The views of a scene show one set of named points, each view turned or mirrored, and shifted as a whole, with a little noise and some points left out.

Scene 1
View 1
k_213: [-11 -16   9  12  22  -6  -2  10  -4 -40  16  11  -6  -7 -20  -1   8 -10
   3  -8  -5  -4  -3   6  -3  -3   5  -7   4 -31   7 -14  25]
k_782: [-34 -31   0 -18 -13  29   0   0  -4 -34  13 -11 -15  -4 -12   3  13 -36
  23 -34 -16  24  14   0 -19  12  18  17  25  15  14 -11   5]
k_603: [-38 -26  -4 -25  -5  36 -17  -3 -21 -41   0 -12   2 -10  -9   3  15 -20
  10 -21 -10  13   5 -12  -6 -12  12  17   9   1  33   3   6]
k_370: [-37 -32   5  -2  -9  19   4   6 -27 -18  13 -16  -1   8  -4   7  -4 -49
   9 -22  -8   3  -1  -1 -21  -1  18  23  15   6  12 -10  21]
k_386: [-21 -27  -3  -3  -8  20  18  14 -53  -6   2 -13  12  21   6  19 -23 -31
   1  -7  -1 -12  -8   6 -28 -32  10  24   5  -7  19 -13  42]
k_597: [-16 -22  12  -9  -5   5  -3  -1 -28 -17   0  -7   7   2  -4   3   5 -18
   9 -13  -8  11   6 -12 -11 -16   6   8  13 -19  11  -9  22]
k_412: [-37 -25 -14 -20   2  45  -6   6 -16 -48   6  -5  -7  -7 -14   7   3 -17
   8 -21 -11   2   0  10 -15 -11  12  17   5   3  35  -4  13]
k_819: [-37 -33 -12 -33 -20  54   3   2 -13 -37   7 -15 -15  -5 -10   8   4 -28
  27 -37 -18  24  13   8 -28  -1  17  25  25  24  30 -11   7]
k_878: [ -4 -17  28  25  23 -36 -14   3 -18 -26  13   7  13  -3 -14  -4  12 -19
  -9   4   2 -11 -10 -16   9  -9   3  -7  -6 -49  -7  -5  31]
k_888: [-17 -26   8  -2   0   8   5   7 -23 -19   6  -5   1   6  -8   8  -3 -26
  12 -16  -8   5   2   1 -18 -10  10  12  13 -12  10 -12  28]
k_400: [-16 -26  23  26   5 -23   8  14 -34  -3  20  -8   8  16  -4   6  -9 -49
  -2  -5   1 -14 -10  -9 -14  -4  11   9   4 -24  -8 -15  38]
k_162: [-27 -24   6  15  23  -1 -11   9  12 -57  30   5 -16 -17 -24  -7  17 -32
   5 -17  -6  -1  -3   5  -2  19  15  -2   7 -14   7  -9  14]
k_776: [ -9 -21  20  -4  -3  -8 -10  -4 -45  -4  -8  -6  24   7   1   9   2 -15
   0   0  -2   2   1 -27  -1 -29  -1   7  -1 -34   8  -3  33]
k_961: [-20 -29  20   6  -3 -10   1   2 -13 -14  17  -9  -4   3  -8   2   8 -44
  13 -20  -9  12   7 -11 -13  12  14   8  19 -10  -7 -14  20]
k_209: [-17 -24   6   2   5   9   7  10 -27 -26   9  -3   1   5  -6   8  -6 -22
   5  -9  -3  -3  -2   3 -15 -15   8  10   6 -15  14 -13  31]
k_15: [-15 -19   0 -29 -10  31  -4  -3 -55 -13 -21  -8  24   7   3  17  -8   6
   2  -2  -3   2  -1 -11 -11 -51  -3  17   1 -20  34  -1  31]
View 2
k_878: [  5  -7 -23  23  19 -28  14 -19 -36   2  20  -4  -6  20 -10  13 -13 -23
  14  26  29   7 -37 -31 -12 -32   8 -38  18  17  10  -2  14]
k_782: [-19 -22 -15  -5   1  -6  20  -2   1   6  15 -12  13  17 -46   9  27   7
 -26   3 -21 -24  12  20   7  -9   0 -18  20  19  -9  -1  14]
k_412: [-10 -20 -10  -3   5 -10  27   2  13   9   7   3   3  26 -43  -9  14  -4
 -37   1 -22 -14  18  14  21   1 -16 -35  15  19  10   9  27]
k_386: [ 21 -16   4   8   0 -28  11  22  28  -7  35 -19 -22  30 -17 -10 -14  -5
 -15  20 -28  -4   6  14  10   9  31 -31  10  27  15  -5   2]
k_162: [ -4 -23 -32  10  15  -7  23 -42 -28   6   0   3  22   9 -37   5  19 -11
 -19  15   3  -7  -5   5  -9 -28 -20 -32  18  22   5   0  17]
k_961: [ -3 -12 -18   3  10 -18  11 -13 -18   1  26 -26   8  15 -33  17  18  -1
   0  14  -9 -17 -14   8 -10 -22  20 -17  23  20  -7 -11  -4]
k_603: [-14  -5 -10 -10  10 -13  29   8   3   9  11 -10   6  36 -48  -3  22  -4
 -23  -5 -20 -21   8   2  24  -1 -11 -33  20  10   6   9  28]
k_597: [-13  -9 -10   2   5 -23  16  13  -5   5  28 -15 -10  28 -28  13   5  -9
  -5   5  -8 -12  -9  -5   6  -9  15 -25  20  13  -1  -2  14]
k_400: [ 34  -4 -13  18  15 -34   5 -13 -17 -13  32 -32  -6  17  -9   5  -9  -9
  18  32  -1  -1 -28   1 -18 -19  37 -29  17  29  12 -11 -14]
k_888: [ -5 -21 -11   5   3 -20  15   5   2   0  25 -13  -2  20 -29   7   5  -3
 -11  14 -13  -9  -2   9   1  -9  17 -23  18  22   0  -7   7]
k_370: [ 10  -9 -10  -4   8 -17  16  -2   5  -4  21 -26   4  24 -38  -4  19   4
 -14  11 -30 -22   6  24   5  -4  15 -23  16  26   6  -3   0]
k_15: [-16 -10   2   4  -2 -28  17  41  21   7  33  -5 -28  40 -22   3 -14 -13
 -16   2  -9  -3  -1 -14  21   6  13 -34  18   9  10   0  31]
k_213: [ -8 -29 -23  17   6 -18  18 -19 -16   7  14   9   2  12 -21  12  -1 -14
 -16  20  14   5 -15  -7  -7 -24  -5 -32  16  19   3  -2  19]
k_776: [  0   3  -4   5  12 -34  16  24  -5   1  37 -19 -23  39 -17  11 -12 -15
   9   9   5  -5 -21 -26   5  -8  22 -33  22  10  11  -2  15]
k_819: [-23 -23 -11 -14  -4  -3  22   8  17  10  12 -13  10  24 -56   3  36   9
 -39  -6 -41 -33  27  30  19   3  -5 -15  19  16  -8   1  18]
k_209: [  3 -21  -7  10   5 -21  14   2   1   3  23  -6 -10  23 -22   6  -4 -10
 -15  17  -6  -1  -5   4   2 -10  13 -28  17  22   7  -4  10]
View 3
k_597: [-12  -2   3 -18  -3   0  -7  -3   4  -9 -37  -2   7   5  11   4   6   3
   6   7  12 -10  -7 -14  -2  12  -6 -12  13   6 -12  11  13]
k_15: [  0   3   9 -13 -10  -5  -7 -15  17 -12 -34 -22  16  13  -4  30  30  -2
  14   6  -4  -8 -17  -9  13  24  13 -15  16  11  -1   8  19]
k_888: [ -9  -2  -4 -14   1   0   2 -11  11 -10 -32   3   9  12  10   1   5   8
  -2   2  15 -14  -4 -25 -10   8 -15 -14  20   6 -11  17  19]
k_819: [  5  -2 -12  -6  -2  11   2   8   7  -8 -26  26  -8  35 -16   1  -3   6
 -39  11 -28 -10 -24 -35   2   6  -2 -41  23 -12 -36  22  33]
k_961: [-21  -4  -4 -22   4   2   0   0  -2  -9 -36  19  -1   4  22 -19 -13   8
   0   3  28 -12   2 -24 -20   0 -28 -13  16   3 -20  16  14]
k_878: [-26  -5   0 -19   2  -4 -10 -11  -3   3 -46 -24  12 -28  43 -16  -1  13
  24   0  59 -21  20   0 -15   6 -39  18  -1  16  15   3  -9]
k_603: [  4  -6 -12  -1 -13   8 -12  10   9   6 -34   5  -9  14 -13  -5  -2   5
 -35  10 -17 -18 -19 -19   9   6 -14 -35   6  -8 -14   1  15]
k_162: [ -5 -11 -34   4   8   8  -7   1  -1  14 -31  -1  -5  -7  16 -25 -13  25
 -34   5  23 -32   7 -25  -6  -5 -54 -10   4  -5   1   9   8]
k_776: [-17   0  19 -26 -15  -8 -11  -9   8  -9 -44 -20  13  -5  15  12  15   0
  31   2  25  -5  -4   1  -5  17  -2  -7   9  13   4  -1   5]
k_209: [ -9   0  -5 -11  -1  -3  -1 -17  14  -9 -30  -7  16   9   8   7   7  14
   0  -4  17 -18  -5 -26  -7   7 -20 -14  19   9   0  13  15]
k_213: [ -6  -5 -23  -3  12   3  -9 -12   4   5 -30 -20  13  -8  21  -4   7  20
 -13   5  26 -29   6 -20  -1   3 -36   2   6   5   7  12   8]
k_782: [ -4  -6 -13 -12   2  12   0  11  -1  -5 -31  26 -10  22  -2 -15 -10   7
 -31  16 -10 -10 -13 -32  -5   2 -18 -31  15 -11 -36  19  23]
View 4
k_776: [ 34  -3  -5   5 -12  -1  -4   4  -9  19 -23  -9   6   2  -5  12   9  11
   2 -13  -6 -26   2  16  23  -9 -13  30 -32  -8 -11  17  -9]
k_819: [ 34 -23  -6 -42  15  19   7  11 -37 -12 -40  -5   4 -22   3   9 -19   7
  10 -19   6 -14 -25 -20  -4  18  -5 -26  40 -31  27 -16   1]
k_412: [ 43  -2 -17 -33   2  15   4  15 -23  -4 -48 -12  20  -6 -11   2  -4  -2
  10  -6  20  -9  -7  -8  12  15 -15  -7  33 -21  22 -20   4]
k_400: [ 28  -8 -12  13 -17  23 -23   5  20   4  -1 -12  16  24  -3  15  12  20
  16 -14  13 -35   6  -9   9 -31  -7   6 -22 -15   0  20   4]
k_386: [ 46 -20   7 -12  -5  22 -13  29  -7   1  -8 -12   6  20   4   3  -1  31
  17  -2  18 -41  -5  -2  40   6 -20  20   5 -23  11   7  -5]
k_782: [ 26 -17 -13 -28   9  21   0  -1 -25 -13 -35  -6   9 -22  -1  13  -9   1
   8 -27   6  -9 -22 -21 -18  -1   2 -30  26 -29  20  -6   2]
k_213: [ 36  16 -22 -15 -15   5  -7   4  -5   2 -27 -22  30   5 -20  15  12   4
   4  -9   5  -2  22  -4  -4 -28  -1   2  -5  -6  12  -5  30]
k_878: [ 27  20 -27  14 -23   3 -16  -6  15  16 -23 -18  26   9 -19  19  25  -1
   2 -13   0  -7  22  10  -3 -41  -2  18 -40   1  -9  12  14]
k_209: [ 38  -1  -8 -15  -8  13  -8  12  -7   4 -22 -15  16   6  -8  10   5  13
   9  -9  10 -20   6  -4  14 -11  -9   8  -2 -15   9   1  10]
k_603: [ 32  -3 -17 -22   4  10   5   2 -24   2 -51  -3  12 -17 -10   8  -5 -12
   4 -14   7  -8 -17   1   5  17 -15  -7  21 -17   9 -12 -10]
k_370: [ 27 -19 -10 -14   1  28 -11   7  -5  -9 -22  -3  10   1   4  11  -5   8
  15 -17  18 -28 -18 -14   4   1  -9 -14  14 -26  11   4  -6]
k_15: [ 48  -5   5 -19  -4  -4   8  22 -32  12 -31 -13   4  -5  -6   5  -1  19
   3  -5  -5 -23   2  13  39  13 -17  34  -7 -11   1  -2  -2]
View 5
k_878: [-14  12 -32  35 -12  14  14   7   9 -27 -22   7   8   0  16 -38  11 -32
  19 -13  22   3  36   7  14  -2  13   2  15  10  -3  -6 -11]
k_597: [ 12   0 -16  16  -7 -11   5   6 -20  -9 -17  23 -13   2   1 -25 -15 -14
   1 -18 -12 -12  23   7   7   8   4  13   9   1  19  14   9]
k_213: [ -4  23 -18  21 -18  -1  -1   6   4 -21 -14   5   3  -7   7 -17   0 -19
   3 -13  -7  -3  19  13  19 -13  26 -12   8  -5   7  -6   4]
k_162: [-21  26 -25  19  -7  19 -18  10   7 -24 -19  -6  -2 -23  -1 -11  -7 -10
   0 -11 -25   4  -2  22  10 -23   9 -20  -1  -6   5  -7  13]
k_209: [ 10   3  -8  18 -14  -5  -7   6  -9 -11  -5  13 -12   6  13 -18 -13 -13
  -6 -16 -14 -11  13   5   6   6  13   7  13  -8  15   2  -4]
k_370: [  0 -11 -14  10  -6   4 -20   9 -16  -3  -8  14 -25  -4   4 -15 -29  -3
 -21 -17 -33 -10   2   6  -4  11 -15  15   3 -16  20  15   3]
k_961: [-18   2 -33  10 -16  14 -10  11 -14 -14 -16  14 -13 -14 -10 -20  -8  -3
  -3 -23 -14  -9  24   2   8   7 -16  12   2 -10  14  14   0]
k_782: [  2   6 -21   0   1  -3 -21  10 -28  -6 -19  14 -25 -20 -21  -3 -31   6
  -9 -22 -50 -11  -1  17   1  -8 -13   2  -9 -11  26  20  26]
k_400: [-17 -10 -23  23 -25  19  -6  10   2 -14  -2  12  -9   2  21 -29  -4 -16
 -11 -18   9  -6  28  -7   7  19  -5  22  18 -15   8   4 -27]
k_819: [ 23   5  -3  -3   3 -21 -22   4 -33   0 -13  23 -32 -11 -17   1 -40   9
 -18 -21 -61 -16 -12  19  -4  -5  -4   1  -9 -14  33  24  31]
k_603: [ 23  -2  -7  18  16 -11  -8   8 -21  -3 -22  15 -24   0  -1 -19 -32 -14
   2 -11 -41  -8  -8  26  -7  -7   0   0   1   8  21  15  32]
k_386: [ 26 -18   8  17 -18 -16 -10   6 -15   3   7  22 -23  23  27 -20 -24 -12
 -27 -15 -15 -15   9  -3  -5  26   6  27  19 -17  20   6 -15]
k_888: [  6   2 -15  14 -16  -7  -6   7 -17  -7  -7  18 -14   0   2 -15 -15  -7
  -9 -18 -19 -11  16   5   8   8   5  10  10 -12  19  12   2]
k_412: [ 27   8   5  14   6 -16 -16   4 -14  -4 -12  10 -21   1   6  -9 -32 -10
 -12  -9 -46  -8 -15  24  -4  -8  15  -9   2  -6  22   5  21]
k_776: [ 18  -4 -11  25  -9 -13  13   7 -16  -8 -14  23 -10  15  14 -33  -8 -23
   9 -15   2 -12  30   5   7  14  10  19  17   6  13  10   0]

Which points are out of place in each view (at most two, in the order of its rows)? Write - if all are in place.
view 1 => k_15
view 2 => k_782, k_400
view 3 => k_878, k_603
view 4 => -
view 5 => k_776

Scene 2
View 1
k_354: [ 30 -20 -30   0  18  24  -5  -6  36   3  25  -7  21   5 -21  22  -6 -12
  -2  26 -20 -33  30   9   7   5  -9 -17 -25 -24 -15  11  -2]
k_292: [ 39   9 -19  -1  19  33 -17 -18   6   2  -2  -5  16 -10  -9   1  -6  -8
  -4  10 -10 -19  17  26  22   4 -19  -2   4  -7 -22   9   4]
k_710: [ 24 -27 -38 -17  15  21  13   8  -2  -8  -3 -33 -27  23  -6   6  24  15
 -13  20   7  -8  -9  45  -7  -7 -31 -39  22  12  14   3  -3]
k_903: [ 29  -8 -30  10  10  22   4 -10  43  11  33  -4  30   8  -5  31  -1 -11
   1  19 -28 -28  46  16  -5   9 -21 -11 -24 -25 -17   0  -6]
k_480: [ 21 -21 -26 -16  10  28  15   2   3  -4   5 -23   3 -15   6  23  18   4
  -7  25  -1 -11   6  40   5  13 -24  -3   9 -14   2   8   7]
k_942: [ 25  -3 -32 -12  26  33 -11  -6  16  -3  -8 -23  12 -23 -11   8   8  -7
  -6  18   3 -27   4  31  33   7  -7   1  -1 -24 -17  15  13]
k_477: [ 44 -19  -1 -13   0  31   5  -7 -19  -7   9   0   8  -3  -2  10  -6   2
  -6  27 -17  -4  16  28  -6   7 -30  -3  13   9  -5   8   1]
k_201: [ 42 -21 -20 -10   5  20   9  -4  -9  -4  14  -8 -15  35  -6   6   5  11
  -9  19 -15  -7  14  31 -21  -7 -41 -42  18  26   5   0 -15]
k_444: [ 26  -8 -44   1  23  18  -2  -6  31   1  11 -21  -7  27 -15   9  10   1
  -7  12  -6 -27  15  28   1  -9 -25 -39  -4  -3  -6   1 -11]
k_712: [ 25 -42 -15 -13  -3  28  24   8  12  -4  29  -8  18  -9   0  39   5   1
  -4  44 -26 -15  27  21 -15  16 -20  -5 -11 -18   3  12   3]
k_442: [ 35 -32 -19  -8   6  24   6  -2  18  -3  30  -3  11  16 -17  21  -7  -3
  -5  37 -23 -25  27   9 -11   2 -20 -27 -16  -4  -5  10  -6]
k_237: [ 52  -1  -4  -6  10  32 -16 -19 -16  -3   2   5  10   8 -13  -5 -15  -4
  -4  13 -15 -10  19  21   6  -2 -28 -13  10  16 -17   9  -5]
k_21: [ 27 -17 -23 -10  13  28   7  -2  11  -5   8 -17   9 -10  -4  17  10  -1
  -6  25  -8 -18  14  31   7   9 -19  -5   0 -15  -4   9   4]
k_818: [ 37  -3 -15   5  10  28  -4 -16  25   7  22   3  31  -6  -5  23 -10 -12
  -1  18 -25 -22  39  16   4   9 -20   0 -18 -18 -20   6  -1]
View 2
k_201: [-11 -31  21  14  13  13  31   3  -2  -8  54  -1   4 -52 -15   1 -25  17
   0  10   4  -4   5  21 -24 -10  36   1  -5 -10 -33 -24  -2]
k_442: [ -1  -7   4  -5  15  -1   6  -1   7 -13  48   6   3 -22 -33  10  -9  17
  -4 -12   7 -10  -1   7 -18 -12  13  24  13 -27 -28   0 -26]
k_444: [-14  -8   5  -6  23  -7   1  -5  -2  -2  42   4  -3 -23  -7  11 -23   1
   3   6  -1 -25  13  -3 -10   9  21  12   0   3 -27 -15   4]
k_477: [  1 -23  24   1   6  15  27 -10   2 -37  26 -13  19 -49 -29   4 -10  20
  -3 -16  -6   9 -17  19 -21   1  10   7  -8 -30 -27  -8 -12]
k_903: [  9   3  -1 -30  21 -15  -5 -16  22 -11  19  18   0 -18 -27  12 -14   3
  -5 -15   5 -21  -8 -16  -2  -9  10  16  26 -23 -43   3 -26]
k_237: [-15 -20  17   1  30   9  11 -17 -19 -33  41   0  27 -58   0 -11 -17  13
  -9 -11  -7   1 -23  12  -1  12  14  18  -3 -12 -21  -7 -25]
k_710: [-20 -23  20  16   3  10  24   6  -5  -9  47 -15  -4 -31 -20  20 -19  12
  10  14  -5  -7  22  19 -33  14  22   2 -25  -1 -19 -25  32]
k_292: [ -6  -8  14 -15  24  -1   2 -26  -9 -39  15  -8  21 -40  -7   4 -12   3
  -3 -19 -17  -6 -22  -1   0  26   0  15  -5 -13 -22  -3  -9]
k_942: [ -8  -1  10 -17  18  -4  -6 -22  -7 -37  14 -14  15 -22 -15  15  -6   4
   0 -21 -21  -9  -9  -2  -6  32  -9  21 -12 -14 -13   0   1]
k_480: [ -1  -9  19  -9  -2   4  16  -8  13 -30  12 -19   4 -20 -35  26  -7  11
   8 -13 -12  -1   2   8 -28  16   0   6 -14 -21 -25  -7  16]
k_21: [ -2  -7  13 -10   7   0   7 -12   6 -28  19  -9   7 -21 -29  21  -9  11
   1 -15  -9  -5  -2   3 -20  13  -1  14  -8 -21 -24  -4   2]
k_818: [  9  -1   5 -29  20  -9   0 -21  11 -29  14   9  13 -31 -24   6 -11   7
  -6 -24  -2  -9 -23  -8  -3   0   2  16  17 -26 -36   4 -31]
k_354: [ -1   3  -4 -21  22 -12 -10 -10   7 -17  33   9   4 -11 -25  13  -7   9
  -5 -18   0 -19  -3  -6  -6   3   0  28  16 -21 -25   6 -27]
k_712: [ 12  -7   8 -10  -6  -1  14  -1  26 -24  23  -2   0 -16 -56  23  -4  22
   1 -21   2  -1  -3  10 -30 -14   2  15   8 -44 -33   0 -15]
View 3
k_237: [  4 -11   8   0   5 -37  11  -1  10 -13  18 -20  12  -8  21  19  -1 -11
  14   7 -10  44  18   3  -4   7  14   9 -42 -12   8  21  -9]
k_712: [ 27 -19  -6  -4  33  -8  11  -7   5 -20  12  -3  56 -10  -2  22  41 -24
  19  10 -21  36   3 -11  16 -29  29 -26 -55 -19  -6  -8  15]
k_444: [ 14   6  -5  -8   7 -29 -16 -19  14 -31  -6  -1  16 -26  11  12 -18 -39
  21  -6  -3  20 -22   1  16   0  13   9 -31 -11 -14   9   1]
k_201: [ 16 -12  -5  15  14 -43 -17 -10  29 -29  11   1  16 -28  38  31  -9 -35
   6  -9 -22  37  -7   0  16   3  19 -14 -63 -20  -6  17   2]
k_477: [ 12 -25  -1   3  20 -29  10   2  13  -6  16  -9  25 -10  27  29  21  -8
  14   6 -19  46  17  -2   5  -1  15 -16 -49 -24   0   7   1]
k_292: [  6 -11   5 -19  13 -21  13  -5   1  -8   3 -16  14  -7   1  13   2  -7
  24   9   6  40  12   3  -2   1   1  12 -18  -9   1   9  -7]
k_21: [ 17 -14  -7 -15  24 -16   5 -10   6 -11  -2  -3  32 -13   4  18  18 -15
  21   6  -7  30   0  -5  10  -7  13 -10 -27 -20 -13  -8   9]
k_480: [ 16 -24 -14 -14  30 -12   0  -8  10  -5  -8   7  28 -16  11  22  25  -9
  21   3  -8  33  -5  -5  17  -3   9 -24 -26 -25 -19 -16  12]
k_442: [ 25  -4  -5  -1  12 -20   4 -16   6 -31  15 -13  48 -15   0  17  15 -34
  17   3 -19  28  -1  -8  15 -22  35  -6 -56 -14  -1  10   9]
k_942: [ 14  -8  -7 -30  13 -10   9 -11  -5  -1 -14 -12  24  -8  -5   4  14  -3
  31   9   8  27   2  -5   6   2   7   6   1 -17 -18 -12   6]
k_710: [ 20 -13 -20   2  14 -38 -26 -16  28 -16 -12  11  14 -33  40  28  -4 -28
  14 -12 -18  21 -24  -3  24  12  15 -20 -34 -30 -30  -8  13]
k_354: [ 21   4   0 -18  14  -7  11 -18  -6 -29   6 -16  48 -10 -24   3  13 -34
  27  11  -5  23  -2  -7   9 -25  25   9 -37  -6  -2   6   5]
k_903: [ 16   1   9 -16  32   2  12 -13  -3 -36   8  -1  47 -11 -32   8  12 -44
  26   8  -4  34  -5  -3  12 -36  10   2 -49   1   8  12   5]
View 4
k_354: [  3  38 -19  17 -22   8 -10  18  -4   0  35 -25  24  -8 -23 -10 -25  -3
   5 -17  -3  -9  25  23  27  -2  -5  -3 -12 -13   9 -25   5]
k_442: [-11  24 -18  14 -34 -11 -12  26   3  -3  22 -12  12  -2 -26 -17 -29 -10
  13 -23  -1 -11  17  26  22  -6 -25   9 -19 -11   0 -16   1]
k_903: [  8  47 -27  23 -26   3 -13  20   7  -6  26 -23  29 -10 -23  -4 -40   1
  10 -29  -5   0  33  19  18 -12  14  -4 -13 -18   2 -19  -7]
k_21: [ -2  30 -10   8 -32 -15 -16  17  15 -17  12 -22  11   0 -18 -12  -6  13
   2  -1   2 -18   4  28  26  -1   2   4 -10  -2  20 -10  11]
k_818: [  6  48 -27  21 -22   1 -19   5  13 -15  30 -19  27  -1 -21 -19 -16  11
   3 -19  -7   6  20  23  21   0   9  -3 -20 -15   3 -19 -11]
k_201: [ -2   1 -18   1 -51 -38 -13  39  28  -4  -6 -22   2  24 -15 -20 -30   4
  11 -27  -5 -27 -18  15  16   4 -36  11 -33  -4   2  12  -4]
k_444: [ 17  18 -14   4 -33 -11  -3  42  12   8  10 -47  16   7 -14   4 -35   1
   8 -22  -3 -32   1  11  25   0 -12  -9 -23  -3  20  -8  11]
k_477: [-12  23 -19   8 -38 -28 -25   8  26 -25   7  -6   7  16 -16 -34   0  19
   6  -7  -3  -6 -10  26  21   6 -15  15 -22  -7   4  -1  -9]
k_942: [  9  35  -8   5 -19  -3 -12   7  10 -15  25 -38  17   0 -14  -9  11  22
  -6  13   0 -20   2  28  38   9  16  -6 -12   5  38 -22  22]
k_237: [  7  23 -26   4 -28 -17 -18   8  23 -16  19 -29  18  24 -13 -41  -1  16
   0 -18 -12  -4 -18  17  25  19 -26   1 -39  -9   8  -8 -13]
k_292: [ 16  37 -24   6 -20  -7 -15   4  20 -16  22 -39  25  15 -12 -25   5  23
  -3  -4 -10  -8  -6  19  30  14   5  -6 -28  -6  24 -16  -1]
k_712: [-25  30  -8  20 -41 -17 -23  14  11 -20  15  10   3 -11 -26 -14 -22   1
  13  -7   7  -6  22  36  20 -16  -1  15   1  -9   1 -11   2]

Which points are out of place in each view (at most two, in the order of its rows)? Write - if all are in place.
view 1 => -
view 2 => k_237, k_942
view 3 => k_444
view 4 => -
